A landscape with many valleys, sampled at points; each row gives a point and its height.
A ball rolls from a point to the lowest of its 2 nearest points, and stops where none of them is lower. Distance is the straight distance between rows; heights are no part of it.
<420>: [ 36  15 -25  33   6  18  12 -22  17 -36 -22  46  15 -15  -6  26  -7  47
  -9   5  -8 -55]  h=438
<183>: [  3 -17  49 -51 -11 -25  11  22  31 -34 -36  35   5   1  18 -23  -8  44
  24 -66  29  -3]  h=437
<942>: [ 44   3  44 -46 -16  67  42 -76  63  50  11  23 -13  63   2 -58 -19   9
 -16  41 -26  70]  h=284
<664>: [-68 -38 -22  21  46 -80 -45  44 -15 -34 -15  52  51 -45 -28  49  11 -42
   6  63   1 -69]  h=453
<1047>: [-36  -2 -37  35  17 -73  -4  22 -32  42 -14 -22 -26 -32  -7  74  51 -38
   3  37 -15 -32]  h=462
<812>: [ 58  12 -55   3   3  -4  17 -23  38   4 -24  12  -6  -2  27   2 -52  -2
  72 -10 -25 -37]  h=147
<321>: [-63  -8 -40  27  -5   1  22  51  -7 -17  -9  15 -32 -61   4   6  43 -18
  -5  -2 -35 -41]  h=379
<846>: [-23 -27 -54  26  46 -32  21  13  -6 -22 -15  45 -24 -16 -21  41   9  59
   2  -6 -11 -50]  h=420
<464>: [-30 -11  -9   2  31  11 -24  39  34 -19 -82  55  37   4 -75   8  -2  -8
  -3  27 -32  11]  h=443
<943>: [ -2  66  12   1  -3  23 -15 -10  13 -39  58 -29  89   5  -1   5  -2   6
  19 -26 -34  10]  h=631
<309>: [-24   3 -25  50  15   8   2  40 -25 -37 -41   7 -24  51  -2  -5  59  58
  21  -6  28  41]  h=511
<393>: [ 51   9 -47  -3 -26 -21 -12  11 -21  39 -27 -24 -17  16  15  28  -1 -12
  58  -8 -10  38]  h=106
<299>: [-74 -16 -10  22 -11  20  21   0  22 -44  38   4  -3 -31  32  34  63 -17
 -17   5 -40 -67]  h=363
<444>: [-71  22  33  49  32 -19 -35  28  -4 -16 -17  17 -35 -23 -53  17  14   0
   0 -30  44  22]  h=235
<186>: [ -2  18 -32 -61 -14  -3 -11  27 -24 -14  36  -9  24 -36  25 -27 -25  16
 -11   6   0 -21]  h=579
<405>: [ 54 -23   7  12  24 -22  45 -23 -24  56 -10 -28  10   0 -31 -21 -58  17
 -28 -35  -1  -2]  h=242
<210>: [-71  22  65  12  48  -9   1  16  15 -48 -15  -9 -38  33  21 -17  27  33
  16  18  96   0]  h=296
<1066>: [-11   0  -9 -24  -8 -58   8  57 -36  28   0  21 -24 -31   7  38  11  33
  39 -29 -13   9]  h=567
<877>: [ 71   5 -16 -30 -77 -17 -16  20   2  56  -3   7 -38  38  61 -30  24  -7
  10 -61 -41  62]  h=191
<680>: [-52  16  22 -13  29 -20 -58   3   3  18  29 -46  27  -5   4 -35 -21 -67
 -27  35   4   4]  h=324
<396>: [ 23 -21 -19 -26  -7  53  20 -42  25  37  26   5 -10  19  -6 -52 -55 -21
  -6  56 -15   4]  h=221
<552>: [  3 -32  36 -48 -25  20 -43 -26  -9 -57  37  -7  19  50  68 -15  14  10
 -34 -16  54 -39]  h=355
<648>: [-40 -11 -16  42  17  10   6 -39 -48  30   7 -84 -17 -12 -39  37  19 -55
 -70  31  -1  14]  h=340
<265>: [-66   0  -5  -5  23 -11  -5  46 -34 -37  57 -28  51 -49   3 -20   0 -13
  10  -1 -12 -30]  h=587
<44>: [ 56 -27  52 -38 -35  19  50  -6 -16   9  74  16 -11  16  78  -5  26  47
  -5 -31  -4  -9]  h=318
<919>: [ 36  64 -80 -53  14 -22 -14 -53 -33  13  35  12  -9 -14 -28  12 -65 -44
  30   6 -43   4]  h=190
<406>: [ 22  42 -69   4  13 -31 -29  -4 -17  19 -13 -17  33  -7  39  17  23 -31
   0  62 -38 -60]  h=216
<254>: [-48 -32  40  19  -2  13  -6 -35  50 -70  38 -26  31 -22  18  60  31 -33
 -21  16  10 -72]  h=347
<979>: [ 18  -9 -33  15  39 -12   9 -37 -26 -18 -32 -33  32  -7 -47   1 -69 -18
 -14  18   3 -59]  h=243
<498>: [ 23 -22  51  -7 -54  57   3   3  65  18 -20  67 -32  29 -10 -68   6   7
 -20 -19  -6  52]  h=356
<591>: [-39 -32 -16  54  45 -76 -56   0 -21  -9 -16  40  18 -51 -28  41   2 -32
   1 -13  12 -74]  h=441
<376>: [-60   0 -25  60  18 -19   4  75 -46 -10   7  19 -28 -12   9 -19  64  52
 -29  15  36  12]  h=492
<404>: [ 24 -11  12 -47  -5 -22 -15   4  41  19  -1  84  17 -23  13 -13  -7  46
 -32   7 -25 -53]  h=470
<1030>: [ -1  35 -38 -35 -26 -17  17  55  -1 -41 -44  11 -15 -17  16  19  18  52
  48   8  53  10]  h=550
<693>: [ -2  -2  -6  26  20  25  -3 -23 -35  27  42 -51  16   5 -16 -11  -5  -1
 -37  31  -6  13]  h=357
<241>: [-42  -1  16  22  60  15  22 -22  53 -52   4 -41  40  40 -17  32 -20  -5
  51 -12 -33   3]  h=615
<274>: [ -7  -3  26 -22   0  51 -26 -20  32  -1 -40 -70  -3  55  62 -16  39 -43
 -39   4   4   9]  h=217
<257>: [  3   9   1 -34  26  60  33 -49  36   0  26 -17   5  44  -6   8 -46  10
  45  66  -7  22]  h=250
<663>: [ 13  30 -61 -10  40  -1  33 -32  26 -25 -56  -2  -4 -15 -47 -14 -96 -10
  -6  11 -36 -65]  h=212
<805>: [-50  37  61  18  12  -9 -44  30  40 -53 -21  13 -18 -18  -3 -29   5  30
 -26 -20  69  -1]  h=268
<576>: [-27 -40   5   6 -10  37  29 -10   2  -5  -4 -27 -29 -15 -28  61  11 -39
  -1  12  14 -13]  h=295
<1097>: [-67 -18  41  20  23   8  43 -36  26 -52  21 -27 -17   6  17  63  59  12
  -6  10  61 -63]  h=332
<675>: [-63 -62 -42  28  14  22  10 -15 -10   6   9 -49  -4 -20 -45  44  15 -75
 -26  72  -6 -26]  h=317
<578>: [ 37 -19  39 -57 -27 -17  -2  17  38  15   6  81   5   2  50 -39  -3  75
  15 -17  18  -6]  h=456
<344>: [-11  -6  40  20 -38  43  32  15   1 -20  52  -9 -56   0  54  41  88  -8
  23  15  33   8]  h=459
<281>: [-22  59 -30  16  39 -14   9  18   7  -4 -41 -47  15 -14  26 -18 -17   1
   2  44 -11 -46]  h=210
<268>: [ 23 -30  44 -38 -37  48   6 -13   3 -18  17   8 -45  39  12 -60   9  26
 -34 -39  28  30]  h=386
<767>: [ 29  64  17  97 -16   5 -41  22   9 -25 -33 -14   2 -14 -13 -33  28   0
 -15 -55  18  44]  h=308
<1068>: [ 45  -8 -10  16 -31   1   4  -5 -46  29 -26 -32   4  38 -26 -34 -47  13
  37  35  85  63]  h=311
<667>: [-67 -26 -68  47  35 -74  40   6 -34  14 -18   2  11 -44 -50  75  65 -45
  16  21 -43 -53]  h=474
<219>: [ -8  12 -39  50  20 -82 -54  -2 -68   4  14  28   0 -50   1  70  31 -53
  19 -11   4 -30]  h=452
<817>: [ 23  34 -62  -8  20  11  23 -47  30  29 -18  20 -45 -15 -17 -33 -71  -7
   5  -8 -49 -20]  h=183
<652>: [ 57  60 -58  28 -15  14 -35 -16 -40   2  29  -5  29 -28  36  -8   4 -30
 -29  14 -35 -34]  h=188
<769>: [-22 -27 -18  37  24 -18 -10  35   6   2 -44  37  26 -30 -33 -23 -39 -14
  -1   1 -33 -21]  h=421
<755>: [  7   3  42 -48  12  -6 -21 -18  55 -40 -48   9  21  22   8 -17 -23  24
 -35 -70  -8 -16]  h=416
<5>: [ 61  52 -57  16   0   1   3 -25 -47  18  29 -20   5 -33  12  29 -19 -54
  45  -3 -42 -22]  h=161
<908>: [-46   7  30  33  34  38  18  -7  18   1  42 -46  69   5 -21  22   1 -18
  22 -24 -60  40]  h=623
<944>: [ 17  41  -4  -3 -46  58 -22   9  26  -7 -48 -60 -12  29  19 -27  15 -59
  -2  25  18  28]  h=244
<475>: [-11  25 -10 -10  30 -26 -15  24   2  14 -16  62  48 -37   2  16  15  21
 -50  58 -38 -46]  h=473
<496>: [ 22  10  20 -41 -54 -25  -8  71 -20  -8  10  31   9 -13  12  13  10  45
  55 -21  29  49]  h=559
<657>: [ 51  11 -22  -1 -47 -19 -11 -12 -60  69  -3  -8   9  30 -59 -57 -46 -12
 -22  57  42  78]  h=339
<518>: [-81 -17  37   5  51 -32  28  25  53 -64  -7 -31  57  -3 -23   1 -32  -8
  35   1 -35 -40]  h=606
<650>: [-32 -24   7 -47  39 -37 -57  -2  11  -5 -16 -21  46  15 -32  -4 -57 -40
 -12  24  -2  12]  h=300
<52>: [ 77  -8 -18  25 -81  -2  10  47 -22  36 -25  21 -45 -11  38 -12  29  11
 -26 -35 -21  17]  h=228
<613>: [-36  30  -5 -55  -1  13  34  36  -3 -45 -44 -24 -48  38  -2   5  36  40
  29   6  71  23]  h=541
<880>: [ 49 -59  65  -8 -38   6   3   4 -16   6   4  21 -35  67  37 -11  46  26
 -49 -21  36  42]  h=409
<791>: [ 22 -23  17  -3 -18  19 -23 -13  34 -44 -19  -8  -8  43  64  -4  18  -2
  25 -24  50   0]  h=375
<823>: [-65 -31  40 -34  25   0  28  25  32 -38  42 -21  28 -32  -5 -13 -18  12
  -7 -36 -20 -35]  h=596
<149>: [-19 -24  39 -33 -21   8 -48 -13  14 -34 -33 -16 -19  11  -7  51  40 -30
 -41 -51  27  11]  h=132
<538>: [ 29 -10  35 -26 -14 -19 -45 -61  48 -10 -52 -27   2  62  31 -18  -9   1
  18 -58  35   9]  h=393
<1027>: [ -5 -20  24   0 -38  47  65  37 -16   9  56  22 -69  17  47  -8  87  30
 -23  -1  -5  19]  h=449
<1090>: [ 44 -62  87   2 -46  41  59  44 -34 -21  49  25 -49  69  48  -6  94  43
 -52  -7  12  38]  h=432
<1040>: [  8  16  34 -75  -1  44  48  -9  44  -8  42  -1   6  12  23  -5 -45  33
  27  10  -8 -12]  h=274
<585>: [ 43   1  -3  -5 -38  38 -20 -85  37  58  30  22 -29  51  23 -87 -38 -20
 -22  33  13  52]  h=253
<392>: [ 20  21  10  42  31 -24  22  18  31  26 -30 -11  18 -24  22   9 -35   0
  68  15  -4 -38]  h=180
<164>: [ -1  10   3 -20  60 -46 -28 -19 -32  22 -21  -4  51 -28 -59   3 -56 -32
 -41  20 -27 -30]  h=272
<1012>: [ 47 -23  -5  23  22  -7   2  -7 -63  74  15  -1  58 -35 -39  20 -60 -76
  21  24 -58  25]  h=109
<279>: [ 74  39  11   5   5  -8  14 -51  -7  74   9 -14   9 -49 -46 -12 -65 -23
 -28 -44 -31  -9]  h=209
<19>: [-47 -40  60   3   6 -44 -43  23  13  -7 -45   5 -16   3 -31  38  39  15
   4 -58  20  44]  h=189
<558>: [ 67   2  40  22 -14 -13   2 -49   8  79  44  23   6 -39 -48 -22 -73 -30
  26 -14 -22  36]  h=184
<172>: [-33 -25 -21  34   5  -5  16  34   5 -27  10  46 -17 -39 -21  -6  -8  22
   5 -61 -24 -26]  h=399
<974>: [ 26  -7 -21  32 -58  50  -4   4  -6  15 -12   9 -31   1  12   8  49  -2
 -28   4 -21  18]  h=258
<945>: [-50   9  50  40  19 -18  38   7  27 -24 -30 -30 -28  18   7  26  85  34
  15  10  59 -21]  h=316
<587>: [ 30 -27  19  35  31   6  12 -20 -11  60  44 -26  37 -13 -48   6 -66 -43
  78   7 -31  23]  h=150
<92>: [ 28  12 -24 -46 -20 -23  11  51 -33  45  59  14 -19 -41  64   0  23  36
  14  -2 -12 -20]  h=573
<248>: [-18   9 -15 -32 -10  28 -17   2 -12 -19  37  22 -15 -18 -60 -22 -30   9
 -15 -35  -8  52]  h=256
<429>: [-52   6  15  -8   7  13 -43 -19  37 -29 -42 -62 -31  38  11  15  42 -63
  -9 -52  -4  36]  h=177
<870>: [ 44 -19  17 -34 -23  43  21 -13  50  35 -37  42  -5  39 -11 -35  17  32
 -32  43 -15  36]  h=320
<188>: [  6  -9 -38  10   6   6 -10 -28 -13 -23 -38 -36 -24  -7 -18   6 -16 -49
 -12 -11   9 -24]  h=271
<88>: [ 19  -3  26 -61 -22  46  18 -30   4 -54  74  23   9  41  81  -9  39  35
  11  10  33 -32]  h=338
<996>: [ 46 -21  -5 -58 -50   0 -16  -3  -8  45 -28  -2 -35  31  38 -15   6  -2
  21 -27  27  40]  h=154
<148>: [ -4  57 -26 -48  10  -7  -8 -51  -3 -17  44  33  -7 -32 -47  -7 -69  -8
  14 -34  -5  10]  h=219
<474>: [-49   8 -44 -17  49  -2  25  26  18 -27 -47  13 -34  36  -5   7   9  47
  49  -1   0  42]  h=528
<349>: [-55  -4 -46  38   0 -19  31  35 -43 -38  38   6 -27 -12  33  31  83  81
  12  11  23 -10]  h=478
<338>: [ 83  -9   4  38 -29 -16  15 -25 -22  19 -39 -36  20  12 -21 -43 -63  38
  -1 -16  61   8]  h=279
<590>: [ 27  68 -23  33 -33  44 -38 -11   6 -18 -42  -6  -6  36  -5 -41  14 -14
 -26 -13  30  64]  h=275
<138>: [-27  -3 -26  58 -22   9   1   3 -31 -35  37 -18 -43   2  36  37  55   9
  42  -4  26   0]  h=467
<623>: [-25 -40  11  12  21   1  15  19 -51  44  59  10   4 -21 -27 -17 -28  28
 -33  17  -7  30]  h=378
<365>: [ -8   4  30  20 -10  18 -53 -28 -32  36  41 -19  39   1 -14 -39 -26 -40
 -86  24  -9  25]  h=344
<10>: [ 99  -8 -38  10 -16 -27  -2   3 -30  83 -19   5  26   1   3  16 -46 -46
  38  -6 -60  27]  h=46
<833>: [ 29 -30  12 -30  -7 -20 -14  11 -57  78  11   0   8   9 -45 -23 -37  23
 -26  21  17  61]  h=360
<771>: [-51  52  -4  -4  29 -25 -31  30  60 -16 -77  40  38 -30 -35  16   1  -3
 -32  50 -37 -26]  h=460
<1026>: [ 56  -4  32 -48 -37  40  50 -20 -10   4  78  18  40  -6  25   6 -23  60
  27 -14 -38   2]  h=298

Where does a ball stop that starts at each point below?
<321> => <149>
<186> => <396>
<833> => <10>
<365> => <812>
<578> => <396>
<648> => <812>
<309> => <396>
<880> => <396>
